Each row is a point on a landscape with many valleys, with its height.
From any point a ball rolls to the lowest of the 2 points nearest to it. It stops when none of these is lower. Distance is the straight distance between rows; heights are no part of it.
(331) h=381: [156 142  73 106 119 156 104 129 114 143 132 159 155  86 148 170 119 152
 105 185  96 173 119 149]
(2162) h=582: [157 161 155 155 131 157 114 135 212 166 162 116 123 117  98 136  96  88
 140 130 167 134 178 147]
(573) h=414: [ 86  80  94 104  94 127 156 122 105  94  88 151 157 139 172 112 142 112
 100 135 141 108  78 106]
(1140) h=292: [186  64  84 109 143  98 114 158 158  77 126 111 130 131 121 105 102 140
  90 116 114 177 101 107]
(1866) h=340: [140  85 117 136 101 156 166 117 158 110 122  81 146 129 164 135 138 160
 156 151  75 187 144  83]
(1018) h=532: [152 145 168 151 158  62 102 102  92 105 178 136 107 164 119 136 123 138
 165 157 188 123 161 145]
(681) h=320: [157 169  95  95 101 125 122 126  87 185  93 114 143  92 135 151 163 169
 102 149  90 152 117  93]
(1437) h=491: [158  97 104  87  94 143  80  95 109 116 129 175 133 108 143 121 114 149
  98 156 143 142 167 123]
(3) h=672: [100 144 134 129 160 185 133 182 148  86 189 153  95 113  90 139  51  85
 107 130 125 102 152 141]
(1485) h=150: [ 86 150 137 143 155 170 119 144 190 159 155 146 122  98  96 147 105  99
 132  95 142 101 117 219]
(697) h=305: [104 183 109 159 181  90 155 150  67 138 133  95 138 117 132 157 148 152
 148 126  83 143  73 132]
(1958) h=606: [152 183 178 149 118  92 119 114 179 197 131  61  95 126  95 119 135 127
 166 106 136 117 172 138]
(2217) h=601: [149 106  91  98 128 167 117 172 134  90 125 161 107 121 119 130  81 104
  96 136  78 129 125 138]
(2336) h=611: [132  62 131 113 158  90 125 131  97  48 123 171  97 187 126  80 135 146
 136  99 147 128 113 119]
(2221) h=211: [170 200 133 162 173  70 119 179 116 147 136  73  98 120  45 126 118 117
 116  97 116 135 113 124]
(2103) h=314: [ 75 124 191 177 156 106 187 154 137  96 130  89 109 176 152 132 151 112
 180 123 135 115  93 143]
(1430) h=478: [ 77 170 151 126 145 166 126 182 126 110 121 138 134 114 102 129 108  61
  69 101 140  62 102 150]
(2328) h=515: [141 104 136 135 142 130  94  88 118  82 196 170 134 139 139 123  88 136
 140 157 186 144 181 137]
(161) h=244: [111 144 145 185 150  79 135 148 160 151 178  88  96 119  73 154 104 115
 153 139 121 141 114 197]
(483) h=557: [124 153 152 111  75 194 128 139 140 153 114 142 106 121 130 127 104  83
 116 108  98  64 175 114]
(988) h=848: [165 114 110  91  97 140 106 109 157 167 103 118  99 116 100 125 129 175
 134 114  88 148 166 112]
(1531) h=487: [140 117  64 114 166  88  96 122  77 108 136 168 123  95 107 134 112 169
 119 124 102 152 106 172]
(673) h=495: [142 130 111  79  87 118  83  99 126 117 110 167 147 123 122 103 107  96
  64 133 208  93 119 132]
(80) h=525: [141 123 161 141 146 100  91  90  93  73 172 142 110 157 123  97  93 129
 133 138 189 123 190 124]
(541) h=233: [ 83  88 149 151 126 169 168 138 108  87 109 118 188 137 190 128 143 100
 116 171 127 102 111  88]
(208) h=239: [173 132 146 134 130  94 103 139  87  82 112  99 169 150 147  96 133 117
  77 158 173 136 147  47]
(1523) h=592: [155 192 173 165 115 147 124 124 178 176 192 115  80 118  85 146  83  94
 146 141 148 116 197 139]
(1037) h=508: [161  85  94  77  88 121 112 102  96 104  98 145 147 121 153 109 131 158
  90 161 136 139 133  80]
(1532) h=226: [ 70 146 102 132 151 156 104 127 130 147 143 169 140  99 119 151 115 123
 121 107 140 113  87 212]
(197) h=703: [ 86 151 163 137 119 104 144 102 111 136 133  81  72 130 139 121 133 148
 172  93  86 116 143 141]
(1745) h=465: [140 142 105 109 112 136 114  72  70 161 126 170 171 104 170 153 163 166
 135 174 148 132 152 111]
(1772) h=263: [108 182 136 184 165  93 133 153 123 135 155  82 131 113  91 155 118 111
 146 134 132 133 102 169]
(1932) h=284: [204  88 105 104 159  81 113 151 144  94 117  99 145 136 115 124 123 162
  92 112 153 176  87  76]
(2351) h=509: [135 106 106 135 155  95  97 148 125 105 130 141 147 147 111 106 125 118
 102  99 174 124 104 158]
(1594) h=827: [ 95 152 108  96  91 137 137 114  55 137  87 143 108  93 133 113 131 132
  97 123  63 110 126 104]
(1811) h=519: [115 101 102  99  77 170 149 141 179 165  80 122 136 105 139 137 146 124
 112 122  76 134  99 141]
(959) h=141: [ 77 103 128 141 124 156 149 190 178 119  81  88 128 129 110 112 137  84
  92  86 120  97  66 147]
(139) h=353: [142 175  78 100 112 153 117 140  79 170 107 153 140  76 134 169 135 149
 109 162  65 145 119 140]
(648) h=590: [125 114 102 135 168 126 107 115  96  95 168 189 156 139 150 148 121 135
 130 153 164 140 112 173]
(119) h=450: [ 61 138 150 142 140 155 123 133 120 120 128 150 147 113 126 115 117  77
  94 102 157  79 118 159]
(899) h=612: [118 120 165 143 127 114 125  97 117 113 135 124 113 158 156 114 136 138
 161 126 141 114 166 113]
(1151) h=702: [103  79 139 148 126 191 144 116 148  56 171 138 142 115 154 128  76 108
 132 181 117 147 174 119]
(780) h=591: [ 93 127 171 142  95 149 155 105 139 153  92  93 137 131 155  90 148 100
 140 103 121  86 155  91]
(2172) h=275: [107 181 127 157 120 136 160 136 160 190 122  71 112  99 114 163 148 145
 175 120  57 145 115 157]
(445) h=161: [151 121 144 148 140  90 112 141 117  72 155 120  50 134  62  88  76 121
 121 116  96 137 157 121]
(1379) h=598: [163  99 100 130 187  79 118 133  89  85 149 186 146 156 131 137 142 158
 147 157 158 165 103 154]
(220) h=872: [185  68 100 120 129 126  89 134 194  97 161 136 131 128  90 117  91 124
 119 140 159 174 158 150]
(1814) h=483: [146 168 124 103 126 104  80 130 123 167 110 133  80 123  56 116 127 143
 116  75 119 117 151 162]
(2202) h=531: [145 117  84 113 156 100 144 127  57 120 113 181 160 136 171 154 172 172
 138 175 111 161  88 112]
(909) h=646: [123 168 127 127 143 189 116 138 177 170 166 155 149  85 121 169 106 110
 130 149 141 134 149 166]
(2269) h=143: [144 112 121 135 145 140 101 121 175 138 158 152 188 138 148 141 129 110
 119 140 212 141 119 161]
(1525) h=869: [158  73 124 140 134  97 102 106 160  89 173 125 101 147  89 115  94 146
 147 130 156 145 157 157]
(340) h=251: [136 123 137 125 185  42 123 135 103 117 150 122  75 156  84 131 127 169
 150  74 154 133  74 164]
(344) h=580: [114 134 135 180 161 147 146 136 103  68 184 123 155 112 137 146  86 113
 135 199 129 153 140 118]
(2053) h=277: [140 150 118 129 144 104 176 137  56 123 113  94 164 131 168 147 178 165
 118 126  95 157  67  64]
(993) h=575: [118 184 148 181 168 137 133 136 126 119 199 119 154 105 119 164  98 117
 132 192 163 159 151 131]
(1734) h=387: [145  89  85  87  81 133 115 150 204 146  78 127 119 133 105 109 135 114
  87  93 129 125  77 147]
(2219) h=240: [144 169 148 130 127 127 139 167 146 141 110  63  83 145  75 110 132 119
 118  69  92 125 134  98]
(1191) h=505: [157 126 116 107 123 151  78 107 109  90 165 180 133 110 137 114  89 127
  91 161 166 154 184 119]
(1756) h=228: [113 101 136 140 160 115 165 131 164 136 116 161 136 165 157 142 188 145
 181 142 149 161  73 173]
(2091) h=357: [141  86  88  91 118 102 114 134 159 150 100 131 128 141 100 109 149 146
  95  69 161 135  77 156]
(1031) h=329: [135 126  72  89 138  84  92 133 107 160 108 143 135 116 101 128 150 156
  97  81 148 124  73 170]
(2051) h=298: [139 129  91  72 137  66 106 110  55 161 104 168 136 129 103 129 158 175
 107 100 154 118  76 127]
(1593) h=295: [ 73 115 131 130 103 167 157 138 124 109  95 110  91 126 125  99 124 119
 124  95  51 119 130 118]
(1667) h=67: [ 85  85 133 131 113 178 157 174 188 106  88 101 154 119 141 128 132  93
 102 129  95 113  89 134]
(595) h=153: [ 66 108 129 136 120 177 167 162 131 111  83 100 167 106 162 136 145 104
 104 147  84 107  91 110]
(2069) h=562: [149 154 120 148 165  95 104  97  63 105 196 156 122 113 134 157  96 165
 149 190 154 153 159 142]
(298) h=276: [181  98 107 105 170  67 126 152 101 101 115 132 152 157 128 128 147 154
 103 109 158 154  74 101]
(865) h=354: [177 114  92 107 111 141 144 192 157 119 103  94  89 132 101 130 103 124
 104  97  52 139 111 100]
(1604) h=392: [186 138  74 160 165 105 136 173 127 129 157 118 126  87  86 168 100 129
 121 175  74 185 113 125]
(1605) h=547: [116 102 123 102  58 180 147 124 139 116  88 124 136 116 167 117 124 117
 104 159  77 125 146  78]
(375) h=303: [ 93 104 135 111  80 174 150 106 125 104 100 137 189 107 191 134 131  96
  99 193 144  99 120  82]
(629) h=526: [152 106 121  74  55 148 113 104 118 104  84 140 122 126 147  96 116 121
  89 151 112 115 165  61]
(1960) h=65: [116  81 134 137 142 172 136 120 193 140 141 159 195 129 170 148 141 103
 137 146 187 111 115 165]
(2210) h=181: [133 102 118 184 166 133 151 183 159  71 153  94 157 120 109 136  90  89
 114 164 115 163 113 121]
(519) h=853: [171 119 131 105 110 115  84  82 140 169 124 130 115 119 106 128 132 180
 145 133 139 144 184 116]
(71) h=325: [192 173 116 115 115 134 121 179 123 142 105  94 136 119 124 147 129 122
  92 164 101 141 141  78]
(1153) h=399: [192 134  65 124 139 146 125 167 139 115 143 139 151  87 123 176 102 127
 106 188  93 182 108 133]
(221) h=197: [146 188 138 150 171  82 110 157  77 112 129 103 101 114  70 111 104 114
 107 109 106 121 137 115]
(1818) h=637: [126 179 178 176 121 163 140 161 166 145 120  74 148 123 122 135 128  76
 128 144 126 107 160  98]
(1142) h=259: [107 143 150 134 102 149 144 155 151 128 111  86  79 141  92 100 117 104
 133  77  69 109 157 111]
(380) h=571: [134 153 152 133 127 152  88 119 192 151 154 151 102 120  86 107  92  90
 129  84 165 104 165 177]
(1600) h=309: [140  50  72 120 127 140 134 157 178  83 117 118 131 128 137 123 113 135
 120 130  95 181 101 139]
(1962) h=636: [132  65 102  75  96 121 114 106 104 102  98 144  94 131 119  86 119 156
  98  84 103 134 117 102]
(1688) h=587: [116  72  83  96 110 164 103 128 126  70 127 179 128 105 141 118  93 123
  87 150  95 146 117 152]
(165) h=499: [129 178 114 122 136 131  95 140 102 153 134 142 112 106  91 137 118 124
 113 109 111 120 133 171]
(521) h=597: [150 180 188 166 105 138 131 129 177 163 139  75  87 135  94 120 106  92
 158 124 121 105 205 107]
(50) h=517: [120 146 143 124 153  99 150 109  52 106 123 187 140 150 168 128 181 160
 158 183 129 146 115 117]
(1229) h=576: [ 98 117 137 115 139 100 117  94  69 106 124 193 121 162 135 105 148 137
 141 113 162  92 123 149]
(141) h=258: [153 143 152 156 139 135 128 154  85  52 125 101 135 124 136 102  93  95
  93 166 118 136 173  45]
(2239) h=567: [ 97 107 107 102 114 180 100 109 109  84 156 203 111  99 143 114  82 129
 105 136 112 128 158 156]
(561) h=336: [143  65  95  89 121 115 122  93 153 156 119 152 123 145 127 131 155 193
 151  95 130 149 113 147]
(272) h=237: [171 127 154 128 171  59 123 134 138 127 141  82 103 171  83 126 138 169
 151  84 173 147  94 122]
(784) h=385: [177 146  92 153 170  82 145 187 140 134 144  86 108 102  68 151 109 135
 121 130  67 184  88 124]
(2175) h=417: [109  67 120 110  87 144 126 143 214 131  87 114 112 138 120  90 133  99
 101  76 136 109 107 142]
(61) h=729: [ 69  94 167 151 119 130 180 106 136 123 142 123  91 132 183 154 137 139
 202 150  88 123 134 163]
(417) h=260: [140 134 120 123 169  85 162 144  60 119 111 132 141 155 141 127 165 161
 128 111 123 148  70  97]
(1387) h=596: [ 82  94 142 146 134 136 171 141 134 118  97 117 151 166 157 114 161 110
 145 102 144 104  88 116]
(276) h=287: [ 63 163 107 126 138 162 106  98  94 148 158 190 133  81 136 152 117 138
 130 133 124 107 116 190]
(1721) h=224: [170 176 128 143 145 106 115 203 141 151 125  73  87 150  55 128 106  87
 109  77 113 101 133 123]
(1340) h=577: [ 82  77 103 131 120 150 171 132 153 132 105 117 130 150 154 131 161 143
 146  89 109 136  69 140]
(1880) h=311: [151  95 133 138 127 144 142 100 186 164 130 149 178 149 186 149 170 145
 181 168 156 150 139 138]
(1367) h=618: [111 126 144 123  99 103 113 105 110 139 102 119 131 146 120  84 150 112
 107  85 162  93 145 105]
(540) h=665: [118 172 127 151 177 144 121 175 124 111 183 151 116  97  74 145  72  89
 104 140 133 127 125 171]
(587) h=245: [170 161 156 156 155 101 102 149  80  66 129 104 146 132 117  91 101  85
  74 148 162 130 165  67]
(1766) h=363: [112 104  95  82  61 143 152  94 128 116  74 128 173 120 170 123 137 103
  97 178 146 104 102  79]
(878) h=752: [ 86  84 153 120 107 135 167  75 134 123 122 168  89 156 191 114 157 156
 196 130 100 114 135 144]
(1308) h=315: [148 107 137  82 111  93 125  70 115 177 104 184 129 158 130 125 182 173
 163 116 178 117 132 121]
(2123) h=635: [114 103 109  84  79 110 118 100 110 136  85 145 131 126 128  96 141 128
  96 102 145 103 117 107]
(1489) h=814: [ 94 136 142  94  77 140 151 106  72 130  85 102  98 122 133  83 145 136
 107  85  77 113 140  67]
(359) h=279: [143 136 163 154 107 170 145 154 129  82 110  83 138 128 146 113 110  89
 110 176  98 140 183  51]
(667) h=841: [157 125 105 111 125 134 125 133 103 112 119 119  95 103 111 123 106 154
 126 147  58 163 155 100]
(1991) h=308: [130 154 155 160 102 145 154 123 207 188 134  75  99 103 116 150 124 121
 188 137  75 139 159 150]
(642) h=339: [161 152 120 135 125 148 145 196 134 122 116  90 117 125 113 144 102  95
 107 140  79 124 135  95]
(1767) h=556: [174 162 111 130 161  97  89  96  44 118 148 139 125  90 120 148 107 181
 124 185 125 157 169 106]
(411) h=695: [106 159 118 115  93 143 138 132 153 176  78 115 187 100 138 150 159  89
  99 141 160  92  76 141]
(30) h=845: [154 115 120 118 101 130 126 104 154 136 137 106  81 105 106 132 113 173
 160 149  73 172 180 115]
(527) h=668: [125 129 135 107 110 119 137  82  76 147 113 116 125 134 154 124 157 184
 146 122 101 137 149  75]
(1844) h=238: [140 133 136 113 135  97 155 118  92 156 106 136 143 165 135 127 194 164
 137 112 160 136  85 101]
(82) h=549: [162 148  92 114 148 107 119 104  51 129 123 143 130  84 140 154 128 189
 124 168  88 167 137 102]
(879) h=179: [ 93 163 141 152 125 146 148 171 191 186  95  82  99 124  85 132 138 104
 145  69  85 102 103 165]
(605) h=555: [100 133 153 126 150  79 136 125  89 117 113 159  97 182 121  97 170 133
 143  85 170 102  92 142]
(1009) h=498: [142  96  80 128 175  80 102 147 122  97 133 139 116 125  98 114 108 145
 115  95 123 152  91 164]
(1280) h=675: [114 179 124 146 129 140 123 135 146 208 103 106 199  97 144 165 172 106
 121 134 162 109  91 152]
(1655) h=326: [150  69 105 148 127 133 158 149 192 106 140  78 147 141 131 135 124 137
 153 153  95 191 124 113]
(2095) h=610: [185 104  84  97 128 144  99 155 121  91 145 166  72 115  90 128  67 121
  99 120  80 127 158 134]
(48) h=449: [101  80  76  96 114 119 140 120  59  90 102 174 140 128 168 120 138 139
 104 133  98 122  79 116]
(955) h=533: [124 149 108 109 100 187 121 163 135 151 125 145 105 114 117 161  96  98
 110 115  75  83 140 142]
(2068) h=619: [196 130  90  87 120 144  72 137 123 127 156 179  95 108  89 141  78 135
  94 133 131 135 164 146]
(1550) h=307: [125  77  93  90 139  97 138 112 125 137 118 183 107 159 116 126 165 182
 143  87 137 147  68 160]
(1334) h=574: [126 154 179 136  93 195 130 126 158 150 148 133  79 128 121 118  91  93
 144 106  99  72 210 116]
(1447) h=278: [ 66 145 169 178 148 101 164 134 147 151 132  76 100 139 144 147 140 120
 188  99 118 104  98 170]
(384) h=341: [154 130 151 136  97 145 140  84 198 195 119  77 119 106 146 126 143 154
 185 131  94 145 184 119]
(548) h=634: [128  94 165 117 112 121 177  96 146 142 102 138 143 179 170 105 192 140
 161 118 155 127 121  81]
(1645) h=398: [ 72 113 149 123 131 167 127  89 129 128 155 194 146 120 158 106 112  98
 119 106 185  73 142 158]
(2147) h=569: [134 166 139 163 171 114 119 112 106 116 209 150 150 119 142 162 108 136
 154 188 196 154 151 148]
(442) h=269: [143 140 131  93 136  77 111  94  63 169 108 153 133 143 112 129 175 179
 142 108 165 118 116 108]
(953) h=473: [141  88  55  90 139  98 103 124  75 101 111 177 132 101 141 128 124 161
  91 130 102 148  86 136]
(1087) h=368: [ 82 129 103 105 110 189 120  99 111 154 133 184 164  70 170 166 124 133
 120 160 120 126 119 155]
(2086) h=620: [140 182 177 173 136  62 122 114 157 190 154  63 113 128 115 161 146 136
 179 122 168 121 146 161]
(972) h=720: [130  95 144 128 100 157 123  86 108  98 130 154 167 137 192 119 130 122
 129 182 152 125 181  75]
(373) h=227: [167 131 149 155 170  51 124 139 149 125 166  84 125 168  91 129 133 139
 155 131 187 146 127 140]
(644) h=600: [100 146 171 147 117 139 112 104 126 101 151 122  94 132 122 107  96 106
 142 122 123 111 186 140]
(1238) h=653: [144 141 122 153 131 130 135 153 173 162 109  70 180 125 138 154 153 121
 131 139 135 159 122 114]
(2102) h=312: [ 80 106 142 126 115 183 128  87 171 160 128 172 134  97 145 114 119 107
 135 103 138  90 133 189]
(1122) h=599: [100 118 150 125 118 101 121 111  68 107 107 159 137 164 140  90 149  99
 113 109 183  77 136 106]
(1650) h=803: [ 96 121 152  95  85 120 146  74 102 158  92 105  94 142 115  88 157 155
 136  52 116  97 129  89]
(440) h=857: [154  82 145  85 112  91  84  70 138 140 122 144  96 153 108 113 126 200
 166 111 156 130 175 115]
(1829) h=359: [135  84 132 123  96 144 144  94 175 143 119  97 125 137 158 123 145 163
 170 118  97 153 151 106]
(2168) h=467: [152 127 127 109 123  95  65 109 146 155 116 132 113 138  76  98 130 147
 117  79 174 115 152 152]
(412) h=616: [ 95  94 147 124 124 127 175 118 123 116  96 174 145 174 163 106 188 112
 155 131 160 129  90 114]
(1631) h=589: [122 167 165 146 127 122 115  85 113 175 122 135 161 134 154 114 162 118
 142 129 183  88 160 115]
(2348) h=692: [ 69  94 159 145 138 180 138 106 148  76 176 158 135 123 156 126  84 101
 141 146 144 115 155 146]
(1618) h=439: [163 109 101  76  60 154  97  95 183 160 105 167 152 108 142 126 126 120
  92 157 164 118 135 136]
(1181) h=210: [ 98 143 133 155 141 117 121 123 174 138 152 111  96 120  97 134 108 106
 154 104 122 119 128 202]
(1052) h=777: [ 78  70 144 113  96 134 153  80 147 139 109 146  81 156 155  91 149 145
 166  66 113  97 123 146]
(1934) h=632: [141 161  93 127 136 191 126 154 145 149 180 167 127  84 124 186  82 124
 128 183 101 161 141 152]
(439) h=559: [106 153 144 123 117 134 135  89  80 165 119 166 191 122 168 137 159  98
 125 149 204  84 127 112]
(172) h=376: [131 123 108 159 147 107 149 161 151 111 148  88  96 122  77 121 105 131
 137 122  72 164 109 138]
(1471) h=274: [126 104 132 107 147  90 137 111 121 129 118 194 112 170 130 120 187 167
 163 121 164 156  83 173]
(1585) h=661: [155 201 133 164 141 124 117 165 164 201 109  71 182 116 116 160 164 110
 127 137 149 143 118 134]
(1412) h=297: [150 150 110  97 106 108 151 118  72 170  93  99 171 115 159 151 177 168
 113 147 113 151  92  61]
(1530) h=679: [108 183 143 117 123 108 146  94  47 174 109  98 119 120 133 129 167 184
 142 100  88 121 125  84]
(1062) h=558: [123 141 141 144 145 125  85 102 152 134 172 153 124 127 115 120 101 114
 140 107 189 117 155 183]
(1712) h=524: [125 161 134 106  91 139 104 103 103 135 112 148 172 110 150 121 130  94
  79 153 178  98 132 109]
(1111) h=630: [126 197 174 188 149 128 152 178 132 131 131  48 133 125  95 137 123  81
 133 149 103 129 142 100]
(1915) h=182: [152 142 154 157 142 135 107 129 185 154 138 113 191 137 140 130 137  89
 126 133 212 119 141 134]
(2039) h=548: [ 92 136 125 107 136 173 108 137 107  90 161 186 140  98 140 122  88 107
  83 140 150 120 136 153]
(586) h=604: [134  85 114 133 188  81 133 147  99  53 129 191 117 174 134 110 132 134
 142 128 148 153  79 151]
(1069) h=441: [142  83 117 131 119 124 126 152 188 115 113  87 129 157 113 101 133 123
 112  84 140 152 116 116]
(1293) h=209: [168 134 148 169 147 100  99 122 182 139 157  94 155 150 112 133 136 119
 145 143 192 142 155 134]
(1908) h=578: [106 129 139 160 180 127 138 125 123 101 188 160 148 140 149 175 124 126
 171 181 165 137 110 186]
(388) h=568: [118 108 144 117  74 152 138 122 159 135  86 101 146 130 153 101 137  99
 108 122 118 115 150  86]
(1680) h=615: [ 94 211 186 176 148 124 122 122 103 134 156  89 125 116 116 131 111  92
 142 130 148 100 160 141]
(1759) h=626: [137 178 174 145 147  66 131 123 121 168 133  72 108 162 121 142 166 155
 170 102 157 122 117 139]
(11) h=543: [139 155 143 135 162 101  83  96  96 122 176 179 133 148 126 125 130 130
 138 128 213 105 152 167]
(1144) h=403: [156 113 111 107  93 142 109 109 174 175 108 131 171 117 146 135 149 125
 116 148 147 139 138 126]
(2303) h=624: [ 92 209 181 178 147 126 133 158 104 132 114  71 116 125  93 119 129  90
 131 114 103  97 143 121]
(153) h=625: [177 162  93 112 129 172 106 148 131 131 181 171 111  97 109 162  69 123
 116 167 134 146 169 129]
(982) h=427: [112 125  87 114 115 135 119  98 100 160 122 173 170 112 163 155 149 141
 131 151 141 122 108 150]
(1528) h=514: [138 149  90 102 108 182 108 185 131 131 135 128 115 126 120 164  68  86
  76 120 104  63 107 130]
(744) h=180: [142 139 133 133 145  95 112 142  99  95 122 100  98 128  94  89 112 126
 107 105 103 136 145  97]
(2259) h=713: [ 77 120 153 164 110 102 170 114 119 121 155  82  66 118 142 143 112 136
 178 131  65 133 138 154]
(505) h=223: [161 106 127 138 137 108 118 154 121  85 129 120 186 162 169 121 146 111
  99 163 186 138 117  90]
(571) h=593: [103 131 150 114 127 109 153 113  63 108 100 178 172 158 154 115 167  90
 120 147 200  89 115  98]
(218) h=681: [ 72 129 168 138 146 193 137 144 165  91 174 145 111 109 114 120  78  85
 115 127 138 100 164 146]
(301) h=366: [151 111 109 126 133 123 160 163 148 102 135 100  53 123  65 114  91 133
 127  88  48 150 116 122]
(1824) h=516: [141 178 109 125 148 138 107 164  70 110 131 153 123  91 114 139 100 108
  84 143  93 121 116 135]
(491) h=690: [ 99 193 173 131 119  95 139  94  65 154 122  72  86 114 138 124 144 165
 161 114  73 109 161 103]
(1454) h=530: [129 159 110 123 143 145 106 151  85  92 136 159 166 102 149 137 101 107
  62 163 147 130 107 115]
(1689) h=232: [108 151 108 136 115 171 151 172 171 184 111  98 100 110 106 165 129 117
 155 105  41 121 112 163]
(2369) h=482: [126  85 108  85  65 182 128 129 193 134  91 152 140 118 145 126 124  99
  96 138 122 113 126 137]
(515) h=538: [ 98 145 163 158 165  77 131 145 140 137 124 123 117 187 123 113 170 113
 160  82 184  99  90 174]
(678) h=792: [105  73 140 101  89 137 166  88 132 133 104 113  93 169 134  93 166 147
 139  40 127 108  93 109]
(1391) h=162: [151 122 140 181 158 145 145 181 136  68 189 119 119 120  85 130  59  70
 101 177 104 147 143 102]
(1019) h=656: [151 121 135 101 111 124 145  75 125 197 112 110 134 134 145 149 179 203
 163 113 117 147 126  95]
(845) h=342: [ 73  97 117 125 112 161 142 112 115  99 122 135 107 114 150 116 116 139
 147 132  61 131 147 138]
(164) h=639: [120 147 152 130 113 130 173  86 114 196 104 125 142 138 172 142 198 169
 175 129 117 129 108 106]
(2326) h=837: [129 139  88  93 107 149 137 141  83 127 102 129  96  96 125 131 124 152
 115 119  34 138 132 109]
(496) h=144: [147 130 126 162 146 125 127 159 124  72 179 139  71 119  66 116  55  92
 112 144  91 131 147 139]
(1120) h=657: [ 97 177 129 137 167 166 116 162 163 136 186 158 146  95 109 153  89 105
 107 145 172 138 142 162]
(551) h=864: [146  69 145 116 119 103  93  80 172 117 149 155  95 161 125 102 119 156
 169 102 167 118 176 165]
(1742) h=299: [175 115 135 114  89 151 142 148 155 108 100  72 147 134 160 118 132 124
  99 166 104 161 157  35]
(1267) h=268: [135 105 121 144 144 114 144 110 154 143 150 139 136 148 159 168 159 161
 191 158 134 156 120 168]
(283) h=623: [140 115 186 124 129 104 153 101 119 114 120 124 115 195 152  96 172 150
 167 121 155 127 146  78]
(792) h=494: [117 146 130 116 122 112 125  69  42 134 133 182 137 140 172 142 168 175
 162 170 128 122 152 118]
(1245) h=617: [ 88 152 173 155 116 127 178 101 129 171 106  78 128 140 171 126 171 134
 175 108 100 105 125 104]
(1905) h=195: [ 94  92 158 147 119 172 154 100 183 145 118 131 164 122 169 116 137 107
 157 128 141  97 137 150]
(1017) h=362: [145  91 109  99 108 105 112  92 149 171 105 153 150 145 148 127 165 150
 139 111 168 123 127 133]
(781) h=347: [100 119  78 138 144 140 166 150 121 159 106 113 174 119 154 177 173 156
 141 134  95 150  50 149]
(1135) h=453: [162 110 124 117 114 112  93 145 189 137 113 112 117 148  85 100 129 117
 110  79 154 129 144 141]
(1118) h=550: [ 95 106  97 114  93 145 163 135 164 178  82 103 140 110 141 134 168 130
 116  80 106 124  59 142]
(1095) h=622: [131  46 125  76 116 106 126  97 103  97 117 177  93 172 128  88 146 172
 132  77 144 130 119 114]
(1060) h=644: [112 143 167 178 133 157 163 163 184 138 112  48 177 129 150 136 147  90
 136 137 130 129 134  96]
(806) h=313: [216 128 117 105 106 134 137 174 150 119  97  79 129 119 138 135 121 142
  97 170  82 180 132  38]
(2280) h=523: [103 109 131 165 165 107 130 161 163 114 126 112 140 164 114 122 134 103
 136  91 174 113  90 171]
(1001) h=497: [131 161 111 119 160 160 116 218 131 102 144 140 127 118 103 145  71  68
  60 115 124  74  84 148]
(457) h=202: [137  99 117 158 157 116 139 171 151  91 122  91 182 149 140 136 130 106
 115 145 149 148  93 120]
(1535) h=541: [146 135  99 120 163  89 139 111  68 131 134 144 124 128 147 155 153 202
 167 157 102 163 108 125]
(2167) h=605: [118 198 191 163 145 124 103  92 102 150 154 123 145 124 135 113 123 105
 136 119 188  88 174 129]
(2073) h=283: [ 75 165 136 184 184 113 154 157 103 116 145  87 148 126 124 158 132 118
 152 140 110 116  80 160]
(1441) h=732: [122  92 145 116  97 148 102  68  80  84 139 175 132 139 169  99 119 136
 128 150 149 112 198  92]
(1706) h=586: [100 152 170 138 105 181 130 140 127  99 147 126  64 129 102 111  72  83
 135 114  77  84 198 118]
(1770) h=225: [ 82 164 155 160 129 112 144 133 176 179 115  75  90 136 105 114 145 120
 163  54 117 105 104 182]
(2193) h=474: [181 115  97  73  96 113  69 119 133 120 110 160 127 122 112 112 117 133
  73 136 163 131 131 127]
(1436) h=322: [126 164 105 149 161 107 161 158 111 162 116  78 164 125 139 162 169 156
 145 121 101 162  74 127]
(970) h=710: [115  76 128 139 111 170 134 108 115  66 133 132 153 132 180 120 112 126
 135 187 103 153 177  87]

For each start below, name the point where the ball stops.
(1962) => (1485)
(909) => (1844)
(1814) => (1844)
(605) => (1667)
(283) => (1960)
(412) => (1844)
(993) => (1485)
(1604) => (496)

Call two points neighbours if one is among the 2 nearest of the other. Go from one point of each pair to the other, from neighbour to neighbour, staying as low as possible. Name the highest point that can't be avoided.
(1437) / (879) => (1122)
(496) / (879) => (1153)
(1667) / (496) => (2175)
(1485) / (1667) => (1340)
(1756) / (879) => (1017)
(879) / (1844) => (1829)
